Points, in no order, along strands that fork, close into loops and pass close to each other.
Points whose rows are less than 78 apart are linked; no others are. Some points are linked to none.
Q_138: [7,4,26,-5,11,52,19,37,51,40,29,-8,-27,-56,14,-8,-28,16,7,-18,-8,30,-14,-39,22,26,12,23,53,-9,6,37,30,2,4,23,14,5,45,43,-32,-30]
Q_567: [24,19,21,34,2,3,2,43,20,9,10,-18,-3,-26,-17,-51,-21,4,-31,17,9,19,-31,-23,0,7,4,-15,58,-13,32,1,41,0,15,32,6,-38,33,15,-27,-3]
Q_41: [-26,-21,18,-48,-18,27,-25,-55,-2,-31,29,-5,22,3,10,48,-10,-1,39,-32,-24,-26,-42,-6,-41,-19,37,69,-17,-15,-13,-4,-48,22,-39,-32,31,39,-23,2,-23,-25]
Q_785: [-8,-28,-3,-49,-12,14,6,-35,14,0,14,19,6,-4,24,50,-16,-15,36,-26,-15,-16,9,-3,-4,-4,7,48,-1,-13,-34,12,-4,52,25,-31,-10,36,-31,-1,-24,-2]
Q_849: [-29,-11,30,-13,2,9,0,-49,27,-18,29,-11,-12,-8,-6,39,1,8,30,-28,-35,-8,-31,-30,-15,5,14,32,-14,-9,-14,13,-24,-6,-29,-26,27,7,-25,11,-4,-21]
Q_919: [1,12,19,9,12,38,12,36,50,39,23,-4,-28,-43,-1,-22,-24,15,-5,-2,-10,30,-12,-37,16,16,16,5,52,-9,11,32,30,-7,6,21,11,-16,37,45,-20,-20]
Q_90: [-1,18,12,15,20,27,9,28,36,30,15,-9,-27,-30,-10,-21,-12,17,-10,-2,-3,29,-14,-27,8,13,16,-14,38,-5,8,27,21,-29,-8,21,15,-24,33,37,-6,-17]
Q_93: [11,-13,-2,-14,-29,-2,1,6,-61,-36,-18,0,29,11,36,-3,19,-19,10,16,30,-6,4,37,-5,-2,-3,15,-14,4,2,-51,-27,11,-15,7,-13,7,0,-40,-5,5]
Q_143: [-8,13,-13,35,-11,-41,-3,-10,-3,-4,-18,15,-4,32,-29,-4,19,1,-22,29,-8,-9,24,11,-3,-19,-20,-50,-39,8,14,2,-2,-19,14,-21,-10,-19,-30,-15,47,16]
Q_767: [-7,-24,22,0,-19,-35,-9,-38,-20,-49,15,9,36,18,-9,2,-2,-18,-2,19,2,-40,-34,-7,-45,-19,12,24,6,-4,17,-36,-3,33,1,-22,1,4,-36,-30,-18,12]
Q_538: [31,-10,31,7,-5,2,11,19,10,-11,20,-9,29,-30,8,-32,-27,-8,-5,1,14,1,-43,-32,3,24,9,38,52,-15,22,-27,34,38,20,30,7,6,31,-4,-52,-2]
Q_983: [30,-2,18,14,-12,-2,-1,26,-50,-32,-6,-21,24,-1,19,-28,1,-8,-6,11,34,5,-26,5,-8,16,-5,6,24,-4,26,-43,-6,6,-15,28,2,-5,28,-34,-24,-2]
Q_350: [-2,6,-27,-31,13,44,8,15,33,62,-10,16,-35,-17,19,27,1,13,21,-19,-12,21,42,7,34,13,6,3,-9,4,-33,47,-4,-10,15,6,-11,12,13,41,3,-16]
Q_799: [4,15,0,8,40,28,5,29,-30,21,6,-30,-24,-5,3,-6,7,22,-14,-25,18,34,-6,17,14,18,10,-12,-4,32,1,13,-16,-73,-67,32,19,-5,50,3,32,-34]
Q_202: [5,16,-23,10,30,12,-7,39,-50,18,-20,-17,-11,18,6,-17,19,18,-22,-11,21,26,20,46,19,3,-6,-33,-27,39,11,-2,-24,-61,-48,26,3,-3,35,-5,45,-9]
Q_44: [18,7,-16,3,-25,-12,4,16,-41,-11,-32,6,17,19,25,-17,24,-13,-12,32,25,-3,22,30,2,-8,-27,-13,-14,3,10,-35,-6,6,6,7,-18,-1,0,-32,12,12]
Q_987: [0,-23,-11,-40,-19,14,8,-19,-19,-14,-8,11,14,-2,34,31,7,-15,31,-10,2,-10,4,15,1,0,13,39,-8,-3,-24,-14,-20,35,-3,-13,-7,29,-11,-13,-23,-6]
Q_71: [4,5,-14,9,-26,-21,2,6,-53,-22,-31,5,12,25,19,-8,34,-14,-14,23,19,-4,20,36,-1,-11,-25,-18,-35,10,14,-36,-24,-7,-10,-1,-19,-3,-5,-38,28,7]
Q_911: [-1,8,26,42,-6,-30,-1,-5,-1,-24,6,-16,7,3,-26,-28,5,-3,-19,20,-8,-12,-31,-28,-16,3,-3,-17,10,-7,26,-13,15,-4,5,0,11,-34,-12,-15,-3,9]
Q_314: [13,8,21,22,3,5,4,28,38,16,17,-9,3,-26,-13,-33,-29,5,-13,6,-6,11,-28,-41,3,7,5,-1,54,-18,19,7,43,15,28,13,2,-26,20,19,-29,1]
Q_946: [18,-35,2,-31,-3,-23,16,-11,21,-12,19,36,33,0,1,-5,-51,-27,-8,5,8,-32,-1,-11,-4,-13,-15,35,40,-16,-14,-14,52,78,63,-7,-23,35,-15,-17,-36,37]
Q_735: [6,18,-24,0,22,17,-4,30,-25,26,-18,-13,-18,9,7,-11,19,16,-15,-8,13,25,17,34,21,10,-5,-26,-21,25,-1,6,-17,-49,-35,26,1,-5,27,10,26,-7]
Q_788: [0,0,8,16,-18,-15,-4,-4,-57,-43,-9,-19,16,18,3,-1,26,-7,-3,9,18,-1,-18,20,-13,3,-7,-2,-23,12,16,-42,-33,-14,-42,5,6,-11,3,-34,11,-8]
Q_237: [1,-27,3,-39,-21,22,-7,-19,-25,-23,5,0,22,-6,34,33,1,-12,32,-17,4,-10,-13,13,-11,1,23,55,-4,-6,-15,-19,-31,33,-23,-6,4,29,0,-12,-32,-17]
Q_81: [24,-4,14,9,-20,-8,1,21,-64,-41,-9,-12,30,7,23,-23,8,-13,-4,19,35,-3,-13,24,-8,5,-9,7,5,0,17,-56,-16,8,-19,18,-3,1,19,-43,-14,4]
Q_157: [-7,23,-11,53,-10,-48,-14,0,-4,-7,-12,6,-4,26,-41,-20,19,10,-36,34,-4,-7,14,4,-7,-14,-19,-60,-27,11,28,-3,0,-28,6,-7,-2,-29,-21,-9,46,17]
Q_802: [-26,8,11,31,5,-29,1,-29,11,-9,10,-10,-9,18,-40,6,12,9,0,4,-30,-8,-8,-18,-2,-2,3,-28,-27,1,4,10,2,-26,-4,-23,8,-21,-32,-2,30,1]
Q_74: [-7,25,4,59,7,-34,-8,21,-23,-5,-6,-16,-11,16,-33,-38,22,17,-44,22,8,13,-15,10,-7,-3,-7,-49,-18,21,37,-14,-3,-54,-41,17,11,-38,17,-8,38,3]
Q_171: [-38,-15,-7,-40,-1,17,-3,-55,13,-12,12,-2,-14,-2,12,61,8,0,43,-43,-38,-7,5,-2,-6,-1,21,41,-45,0,-38,18,-46,-5,-38,-44,18,23,-28,8,7,-27]
Q_322: [-7,35,4,65,-4,-45,-16,16,9,-3,3,-1,-10,11,-49,-39,6,13,-42,35,-7,1,-5,-8,-11,-9,-8,-65,-3,10,37,6,14,-38,3,2,7,-51,-13,2,34,16]
Q_990: [31,7,20,41,-14,-32,3,23,-20,-22,-7,-7,27,1,-6,-42,-2,-10,-30,39,24,-11,-23,-10,-17,-1,-15,-11,27,-10,36,-37,25,14,21,16,-4,-28,10,-26,-14,16]
Q_594: [8,-30,-17,-47,-12,16,17,-16,22,14,4,23,6,-4,31,38,-21,-18,27,-15,-5,-16,23,-1,9,-2,-6,40,6,-12,-38,14,13,59,50,-22,-21,40,-21,2,-30,5]
Q_775: [-10,8,-5,1,45,26,13,12,-3,30,6,-24,-33,-14,1,15,11,26,-1,-30,2,35,5,15,20,14,23,-8,-19,29,-12,28,-21,-68,-62,19,25,5,45,17,32,-34]
Q_17: [35,-14,-1,5,-17,-19,13,19,-5,-15,-9,14,36,-6,15,-35,-20,-19,-16,25,28,-20,-10,-6,-4,-4,-18,15,36,-15,14,-31,43,50,53,16,-18,9,12,-23,-29,23]
Q_635: [-30,-10,-10,-29,20,-7,-3,-36,47,26,3,24,-24,17,-28,48,-15,3,17,-12,-36,2,62,-2,20,-14,-11,-28,-34,-2,-53,60,4,-3,46,-47,-7,10,-55,12,38,10]
Q_439: [-32,1,-25,-7,11,-19,-7,-24,34,26,-12,22,-25,22,-32,34,2,12,15,-1,-31,-3,55,10,20,-17,-5,-37,-50,10,-35,44,0,-17,30,-38,-10,3,-46,11,50,6]
Q_583: [-30,6,-27,6,8,-18,-2,-24,5,10,-25,6,-24,28,-17,24,29,11,11,-4,-22,-2,31,19,20,-6,3,-30,-62,19,-21,17,-22,-32,-7,-20,0,-2,-20,8,55,-2]
Q_146: [-4,11,-26,-24,30,47,0,27,34,66,-8,18,-47,-27,14,10,3,19,8,-24,-3,31,38,11,36,17,10,-6,6,20,-18,53,-1,-34,-10,20,-3,9,34,56,9,-15]
Q_626: [15,20,-15,31,-11,-23,-10,24,7,10,-18,12,-2,9,-13,-35,2,-1,-33,37,12,-6,21,-2,-7,-14,-26,-43,12,0,24,7,23,-2,35,7,-19,-25,-6,-2,11,25]
Q_855: [29,-18,8,3,-14,-34,14,3,9,-19,4,18,38,2,-6,-27,-33,-22,-21,26,15,-26,-12,-16,-15,-9,-20,14,44,-16,10,-19,51,61,65,1,-15,5,-5,-19,-27,30]
Q_764: [-10,33,-6,67,7,-37,-18,28,2,-3,-3,-3,-16,8,-44,-47,15,20,-49,34,5,17,-3,8,-10,-3,-5,-67,0,22,47,2,4,-51,-17,16,7,-51,6,7,36,14]
Q_489: [23,13,-18,8,-3,14,0,40,14,20,-17,4,-1,-12,5,-33,-7,0,-12,17,21,11,18,2,12,3,-13,-19,33,-7,9,4,27,11,32,24,-15,-12,22,15,-17,15]
Q_249: [-22,-15,-8,-32,14,2,8,-36,39,27,4,19,-19,12,-9,52,-15,-4,24,-17,-32,1,48,-5,18,-12,-8,-7,-26,-6,-49,46,1,14,38,-46,-10,15,-48,10,18,2]
Q_140: [31,16,12,41,-14,-21,-3,38,-35,-16,-13,-12,23,4,1,-53,6,-7,-38,35,34,1,-15,2,-10,6,-18,-23,24,-3,39,-34,12,0,6,29,-5,-30,25,-30,-12,17]
Q_434: [-26,-22,31,-21,-6,0,-19,-61,13,-37,40,-2,21,5,-17,22,-14,-6,20,-20,-23,-33,-46,-25,-42,-17,23,45,0,-14,4,-8,-17,24,-10,-37,19,17,-41,-2,-22,1]
Q_313: [1,9,-11,11,-3,-5,2,5,-16,7,-19,-7,-6,9,4,-2,20,1,-7,12,6,2,11,10,11,3,-7,-18,-13,0,0,-4,-1,-17,-1,7,-5,-10,5,-6,14,-1]
Q_234: [4,15,28,45,2,-15,2,13,-9,-18,8,-28,3,-4,-22,-33,1,5,-23,16,8,4,-38,-26,-10,9,1,-21,21,-5,32,-15,17,-22,-15,17,15,-39,11,-9,-3,1]
Q_193: [-15,7,-29,-8,8,-5,-3,-3,35,33,-18,27,-19,14,-19,20,-2,6,6,2,-14,2,57,10,17,-15,-13,-39,-22,4,-30,41,6,-4,40,-21,-16,-1,-32,18,33,18]
Q_54: [-32,15,3,38,16,-29,-1,-12,24,0,8,-8,-22,16,-49,-3,16,25,-8,6,-26,4,-1,-11,4,-2,9,-43,-30,14,2,23,-4,-48,-16,-12,17,-26,-16,12,45,-4]
Q_815: [4,10,-23,-9,4,12,2,13,-24,23,-30,-6,-10,11,16,6,24,6,1,-1,8,14,29,32,23,0,-7,-17,-29,13,-10,2,-18,-27,-15,12,-11,1,16,0,21,-1]
Q_26: [-16,8,-13,23,-14,-37,0,-20,-20,-14,-20,4,-1,29,-16,3,30,-1,-12,20,-7,-14,18,19,1,-11,-13,-34,-48,9,5,-11,-17,-17,-3,-19,-5,-12,-25,-20,43,8]
Q_590: [-37,7,17,13,20,-10,7,-36,23,-4,19,-19,-23,2,-30,22,19,21,11,-14,-32,2,-16,-18,2,8,18,-8,-35,7,-13,19,-15,-51,-41,-15,30,-9,-9,12,31,-21]
Q_206: [-8,-1,-5,-7,1,5,4,-18,-10,-3,-7,-4,-7,4,7,21,15,-8,13,-7,-6,-5,5,1,5,7,2,2,-19,-2,-12,2,-12,-3,-5,-6,-3,2,-10,-4,3,-8]
Q_832: [0,-15,-18,-31,-30,3,5,-10,-50,-23,-26,10,19,14,43,17,24,-21,16,8,15,-10,21,41,-2,-10,-1,16,-26,7,-16,-36,-29,22,-10,-11,-23,19,-9,-30,3,3]
Q_204: [6,1,-33,-18,6,11,-8,14,47,38,-20,32,-12,-1,5,4,-21,0,8,9,-3,2,57,9,11,-13,-28,-26,9,-7,-26,39,27,23,61,-9,-28,10,-19,22,6,25]
Q_39: [5,-15,-16,-36,-18,11,10,-11,-32,-8,-23,3,11,5,42,29,18,-15,23,-2,11,-7,24,31,8,-2,3,21,-20,2,-23,-17,-23,19,-4,-7,-13,23,-6,-16,-8,-4]
Q_505: [-23,-29,1,-42,-8,15,-2,-47,12,-8,17,8,4,0,16,55,-5,-18,37,-30,-25,-15,-3,-9,-12,-8,19,46,-14,-12,-30,12,-24,34,1,-40,2,29,-34,1,-15,-9]
Q_670: [29,-10,36,11,-3,-11,14,9,23,-15,23,5,35,-33,-4,-34,-45,-17,-10,-2,8,-3,-46,-41,-1,11,5,45,63,-22,25,-26,53,58,36,22,4,7,23,0,-58,5]
Q_920: [-1,8,7,13,21,10,3,18,-61,-18,0,-41,-10,13,11,1,14,13,-2,-27,19,21,-15,32,9,12,-4,-12,-26,28,2,-21,-36,-57,-72,19,13,-7,38,-25,28,-27]
Q_80: [-14,-10,39,-2,-4,8,-7,-31,3,-36,26,-19,11,-14,-4,17,2,2,19,-19,-12,-7,-55,-27,-29,5,19,35,5,-12,5,-18,-15,4,-36,-10,26,6,-10,-1,-27,-15]
Q_870: [-25,10,-10,9,52,7,7,2,20,31,8,-17,-40,-7,-20,15,16,36,-6,-22,-11,32,1,15,17,5,31,-20,-28,42,-14,37,-20,-81,-58,8,32,3,33,33,48,-29]
Q_564: [-36,11,4,15,34,-7,9,-18,23,16,13,-20,-34,1,-30,12,21,30,6,-15,-25,19,-7,-5,9,8,25,-22,-34,21,-14,27,-15,-70,-46,-4,30,-12,12,25,45,-21]
Q_649: [15,6,14,-12,18,51,21,32,25,42,17,-10,-25,-45,26,0,-17,12,0,-25,3,31,-6,-19,23,34,13,24,33,-10,-1,29,10,-12,-13,28,13,6,45,28,-24,-39]
Q_367: [-32,11,-15,28,11,-34,-5,-13,10,2,-11,-4,-23,25,-40,5,31,20,-8,9,-22,-2,17,17,11,-8,6,-46,-53,22,-2,18,-15,-49,-16,-13,7,-15,-16,6,57,-1]
Q_876: [-7,-13,11,-9,-7,-5,7,-26,-1,-18,7,-1,9,2,0,18,2,-10,17,-6,-11,-12,-15,-13,-8,2,7,18,0,-6,-6,-8,-2,20,4,-17,1,5,-21,-11,-17,-2]
Q_412: [2,11,9,20,11,9,5,16,30,19,5,-9,-12,-15,-16,-18,-11,10,-9,8,-10,13,-10,-26,9,11,5,-14,31,-11,6,17,27,-3,18,13,4,-25,12,21,-10,0]
Q_173: [24,-9,21,-1,-7,10,3,15,-25,-21,5,-17,20,-13,19,-9,-3,-10,6,-4,24,5,-28,-4,-5,21,10,26,27,-9,12,-29,2,19,-12,23,1,3,23,-20,-38,-10]
Q_829: [-24,2,-29,-18,6,-5,5,-27,2,17,-27,9,-21,17,-2,32,26,4,13,-9,-22,-4,38,19,21,-7,0,-15,-53,13,-35,22,-23,-14,4,-24,-9,7,-19,8,38,-1]
Q_34: [8,24,-44,-2,4,4,-15,31,2,34,-37,21,-15,8,12,-18,17,6,-13,20,15,12,51,25,16,-11,-25,-39,-10,16,-3,15,1,-14,19,11,-24,-4,12,18,15,19]
Q_492: [45,4,-7,12,-17,-13,6,40,-5,-4,-10,2,29,-10,13,-49,-19,-12,-23,28,35,-6,-4,-6,-1,0,-20,4,43,-13,20,-27,45,36,48,31,-17,-5,29,-11,-28,22]
Q_309: [-1,-42,19,-33,-7,-17,0,-37,16,-30,38,30,38,-2,-3,10,-54,-21,3,-14,-4,-37,-28,-20,-25,-19,12,66,36,-17,-1,-15,24,81,37,-15,-3,39,-21,-6,-49,30]
Q_425: [5,10,3,15,6,6,2,10,-3,12,-5,-12,-11,-7,-6,-12,12,8,-6,7,0,9,-4,-8,8,11,0,-16,6,-3,5,4,7,-11,-1,10,1,-18,8,5,1,-4]
Q_395: [5,-35,16,-35,-12,5,1,-27,7,-23,24,15,28,-9,12,13,-30,-17,20,-14,-3,-25,-29,-15,-18,-3,20,66,26,-13,-6,-18,8,62,15,-6,5,41,-11,-2,-48,7]
Q_930: [-13,-6,-27,-33,2,10,10,-22,1,17,-22,8,-13,8,19,44,19,-4,25,-12,-13,-1,40,17,22,-1,2,9,-36,0,-39,16,-23,6,9,-19,-13,18,-18,2,16,-6]
Q_630: [11,26,3,51,-9,-29,-11,27,6,-1,-3,1,-2,6,-30,-44,3,6,-37,34,5,-1,-2,-11,-5,-7,-13,-49,16,-4,35,-5,24,-15,17,9,-2,-40,1,-2,14,19]
Q_790: [-12,19,10,47,-2,-31,-1,-5,-11,-17,-3,-20,-8,14,-35,-18,22,6,-22,16,-8,5,-17,-5,-8,2,-2,-39,-18,6,25,-13,-6,-36,-25,1,14,-32,-7,-14,30,-2]
Q_676: [-33,-24,41,-35,-4,27,-23,-66,36,-23,50,0,7,-10,-5,49,-23,-2,35,-44,-41,-21,-46,-34,-38,-18,25,65,-4,-22,-8,17,-28,24,-19,-43,40,36,-37,18,-18,-15]
Q_399: [23,18,-28,11,-13,-11,-7,29,-8,11,-31,14,9,10,6,-29,9,-9,-21,31,22,-4,28,15,1,-15,-32,-34,5,-6,14,-3,15,6,35,8,-25,-8,0,-7,8,26]
Q_509: [16,15,14,43,-5,-13,-3,26,-37,-12,-6,-23,6,8,-8,-39,10,7,-28,16,22,9,-19,1,-2,8,-9,-30,7,-1,31,-26,2,-25,-19,20,8,-30,21,-19,5,0]
Q_387: [-7,-3,16,22,-28,-31,-8,-17,-50,-53,2,-10,21,20,-7,-8,16,-13,-1,21,11,-16,-27,12,-30,-6,0,0,-16,2,22,-48,-26,4,-32,-9,8,-11,-15,-41,-1,-2]
Q_205: [-36,0,21,4,8,-7,1,-49,20,-19,27,-17,-12,0,-23,31,16,8,24,-25,-35,-2,-26,-24,-10,4,15,10,-26,-6,-15,8,-18,-27,-35,-27,26,-2,-27,5,17,-15]
Q_711: [10,-42,13,-40,-1,-20,15,-22,23,-15,35,37,38,-9,-1,7,-62,-23,-5,-9,2,-33,-14,-15,-9,-10,-4,59,41,-17,-10,-9,44,87,50,-11,-15,46,-14,-10,-47,30]
Q_622: [1,18,-45,-16,28,24,-18,32,35,55,-24,25,-42,-18,7,-3,5,18,2,-9,3,25,47,23,30,5,-3,-31,6,26,-16,45,0,-27,8,18,-10,0,19,57,13,8]
Q_731: [-1,21,-44,-4,17,7,-15,31,27,46,-29,24,-32,-7,-1,-10,7,15,-6,3,3,16,48,24,20,-3,-13,-41,-2,19,-4,29,-2,-27,11,12,-17,-6,5,37,17,16]
Q_272: [-11,-5,3,-15,-1,14,8,-24,-6,-3,4,-12,-11,-5,14,36,16,1,24,-25,-14,4,-3,-2,6,13,13,24,-21,1,-19,3,-21,-6,-27,-10,8,5,-2,1,-3,-21]
Q_393: [22,15,-35,-11,1,26,-5,40,35,44,-18,20,-11,-16,18,-22,-11,0,2,10,16,11,38,8,16,-1,-22,-12,30,-6,-8,19,28,17,45,16,-28,3,19,32,-21,16]
Q_950: [-20,6,2,28,-1,-33,2,-26,-12,-20,-5,-11,-7,23,-29,2,27,6,-4,9,-18,-8,-7,1,-10,-3,-5,-22,-38,4,10,-6,-14,-26,-20,-22,10,-23,-24,-18,33,0]
Q_726: [30,-17,20,6,-4,-28,16,3,19,-17,22,15,42,-13,-11,-40,-54,-22,-19,13,4,-18,-30,-33,-8,-3,-9,35,58,-24,17,-25,60,66,58,11,-5,6,8,-8,-45,29]
Q_656: [-12,2,-28,-22,14,12,-13,5,58,48,-14,36,-23,3,-14,24,-15,8,13,-5,-14,9,66,8,20,-12,-19,-31,-3,-2,-38,55,15,8,50,-19,-23,10,-31,32,19,19]
Q_818: [5,10,-6,14,41,18,3,39,-50,7,-2,-34,-10,14,9,-6,6,17,-19,-23,25,33,-8,33,12,11,-1,-24,-14,36,9,-5,-24,-70,-69,30,8,-9,45,-9,38,-21]
Q_730: [-10,5,-15,-14,13,18,6,2,21,36,-11,9,-27,-5,4,20,6,8,14,-10,-11,9,29,1,24,7,0,-9,-12,0,-25,33,-3,-7,12,-1,-5,3,0,28,14,-9]
Q_716: [24,-9,21,0,-2,3,8,8,0,-11,7,-8,19,-22,10,-16,-16,-9,3,0,9,-3,-32,-25,-2,16,4,28,36,-14,17,-22,20,28,13,18,5,2,16,-6,-38,-2]
Q_422: [18,12,6,-9,19,44,8,38,3,40,9,-13,-23,-33,20,-13,-7,13,-6,-15,14,31,-5,-4,22,25,7,8,32,-1,5,17,10,-25,-20,35,6,0,47,24,-15,-23]
Q_55: [4,-28,23,-34,-18,12,-13,-24,-10,-35,21,10,36,-11,15,17,-23,-15,25,-16,1,-18,-48,-10,-31,-3,30,74,15,-16,7,-24,-11,48,-14,-3,11,38,2,-7,-54,-11]
Q_999: [-20,-17,-2,-36,-7,17,8,-40,3,-4,8,0,-7,-2,16,49,10,-4,36,-29,-25,-5,4,0,3,6,12,32,-27,-6,-29,10,-28,13,-13,-25,6,18,-21,0,-5,-19]
Q_644: [24,18,14,26,6,13,3,41,-7,8,3,-23,0,-16,-2,-41,-7,3,-25,11,22,16,-21,-12,4,18,2,-12,40,-9,26,-7,24,-11,-2,36,6,-24,37,1,-23,-3]
Q_956: [1,-14,11,-11,-4,-6,11,-12,12,-2,7,6,12,1,-3,5,-11,-16,7,3,-6,-15,-3,-21,-6,1,-4,10,16,-11,-6,2,19,36,33,-16,-10,3,-20,-6,-19,11]
Q_196: [16,-1,18,30,-17,-32,5,0,-14,-29,-2,-5,19,8,-9,-29,1,-11,-16,29,13,-15,-24,-15,-18,2,-6,-6,18,-11,28,-29,13,18,14,7,0,-24,-9,-31,-13,14]
Q_279: [-31,-15,13,-40,-10,28,-13,-50,1,-24,23,-10,-1,-9,12,57,5,3,44,-43,-29,-10,-25,-3,-27,-7,29,54,-33,-9,-23,4,-51,1,-51,-29,30,31,-16,9,-7,-33]
Q_238: [27,8,-28,-5,-22,-6,4,28,-24,3,-37,12,18,10,30,-27,14,-15,-11,33,30,-8,36,24,3,-13,-33,-20,-6,-3,8,-24,8,14,29,10,-34,13,6,-14,6,22]
Q_352: [35,15,-4,22,-9,-4,2,43,19,12,-9,4,11,-18,-1,-50,-20,-4,-28,25,18,2,-2,-15,4,0,-13,-11,51,-15,19,-5,46,24,44,29,-15,-18,26,7,-29,18]
Q_623: [30,16,-4,15,7,18,-3,47,-27,11,-14,-18,-1,-6,14,-38,2,5,-20,8,30,19,1,10,13,15,-9,-14,20,4,16,-11,4,-16,-14,35,-8,-13,40,-4,-11,3]
Q_980: [-26,-22,31,-35,-13,21,-28,-67,21,-34,51,-2,24,5,-13,39,-25,-5,29,-30,-30,-36,-53,-24,-50,-30,32,66,-4,-18,-4,1,-33,29,-22,-34,37,35,-41,11,-24,-11]
Q_546: [1,2,9,12,2,2,0,10,-62,-30,-7,-29,4,16,8,-2,18,4,-3,-10,14,15,-9,28,4,10,-3,-8,-26,15,10,-37,-36,-33,-59,10,7,-10,23,-31,18,-15]
Q_903: [19,18,-12,-9,31,44,-1,50,-16,41,1,-14,-26,-18,19,-14,0,11,-13,-22,25,34,11,18,23,24,5,-11,20,18,5,21,-4,-47,-39,39,1,-3,51,21,5,-19]
Q_680: [21,20,-9,9,25,28,-10,53,-27,23,-2,-17,-18,-8,15,-29,3,14,-17,-6,27,30,1,19,15,14,-1,-19,22,14,13,7,1,-41,-33,39,-2,-11,49,8,1,-8]
Q_158: [10,-24,-7,-25,-12,-2,15,-10,9,2,3,21,20,-2,19,14,-17,-20,11,-1,5,-17,11,-7,5,-1,-7,25,18,-11,-18,-4,19,54,46,-14,-21,26,-14,-9,-22,11]
Q_296: [2,2,-31,-27,0,20,3,5,7,32,-24,11,-11,6,20,18,12,-1,14,-6,-4,3,42,11,22,-2,-13,-7,-16,-1,-30,21,-3,6,21,-2,-23,10,-4,14,8,1]
Q_811: [-7,0,-5,20,-23,-32,2,-14,-33,-27,-19,9,12,28,-3,-3,24,-13,-10,29,8,-17,8,14,-14,-16,-16,-20,-30,3,16,-27,-10,4,4,-16,-11,-11,-26,-33,25,15]
Q_807: [-16,-12,-18,-35,1,9,10,-26,17,18,-8,17,-12,11,11,47,-2,-8,26,-15,-25,-5,39,4,16,-5,-4,7,-28,-4,-42,30,-8,19,31,-30,-13,16,-38,1,12,2]
Q_902: [10,4,-27,-17,5,21,0,24,41,47,-13,21,-14,-6,7,-1,-14,4,8,-2,-2,6,42,2,21,-3,-16,-14,18,-10,-23,33,24,17,48,6,-24,4,-2,27,-8,9]
Q_892: [18,28,-45,6,-9,-2,-17,45,2,27,-43,26,-9,3,18,-32,9,2,-26,27,25,7,51,25,3,-17,-38,-45,-1,9,15,3,8,-8,24,18,-34,-1,10,13,11,34]
Q_297: [-5,-16,22,10,-20,-25,-8,-22,-37,-49,7,-6,28,17,-6,-6,11,-12,1,16,6,-23,-31,1,-31,-8,4,14,0,1,20,-38,-14,20,-12,-9,6,-9,-18,-34,-16,10]
Q_164: [-28,-21,36,-21,6,19,-4,-53,40,-14,46,0,-6,-17,-2,41,-24,1,34,-38,-40,-7,-31,-42,-20,-6,15,42,2,-16,-13,20,-11,20,-7,-34,26,20,-39,12,-15,-12]
Q_225: [6,-26,20,-37,-20,19,-15,-15,-32,-43,17,-5,39,-5,25,22,-14,-9,28,-16,13,-16,-43,5,-32,-1,34,68,8,-13,2,-36,-29,37,-37,5,11,37,6,-13,-48,-18]
Q_692: [-15,-20,22,-8,-13,-18,-6,-46,-5,-40,19,2,21,12,-14,17,-6,-13,17,-7,-17,-30,-27,-18,-35,-14,14,30,2,-8,3,-13,-13,28,1,-31,7,12,-40,-14,-19,9]

How many points has the smallest loop of links through each point below? Write - if it is on no loop.
Q_509: 6
Q_74: 8
Q_164: 19
Q_412: 12
Q_583: 21
Q_692: 10
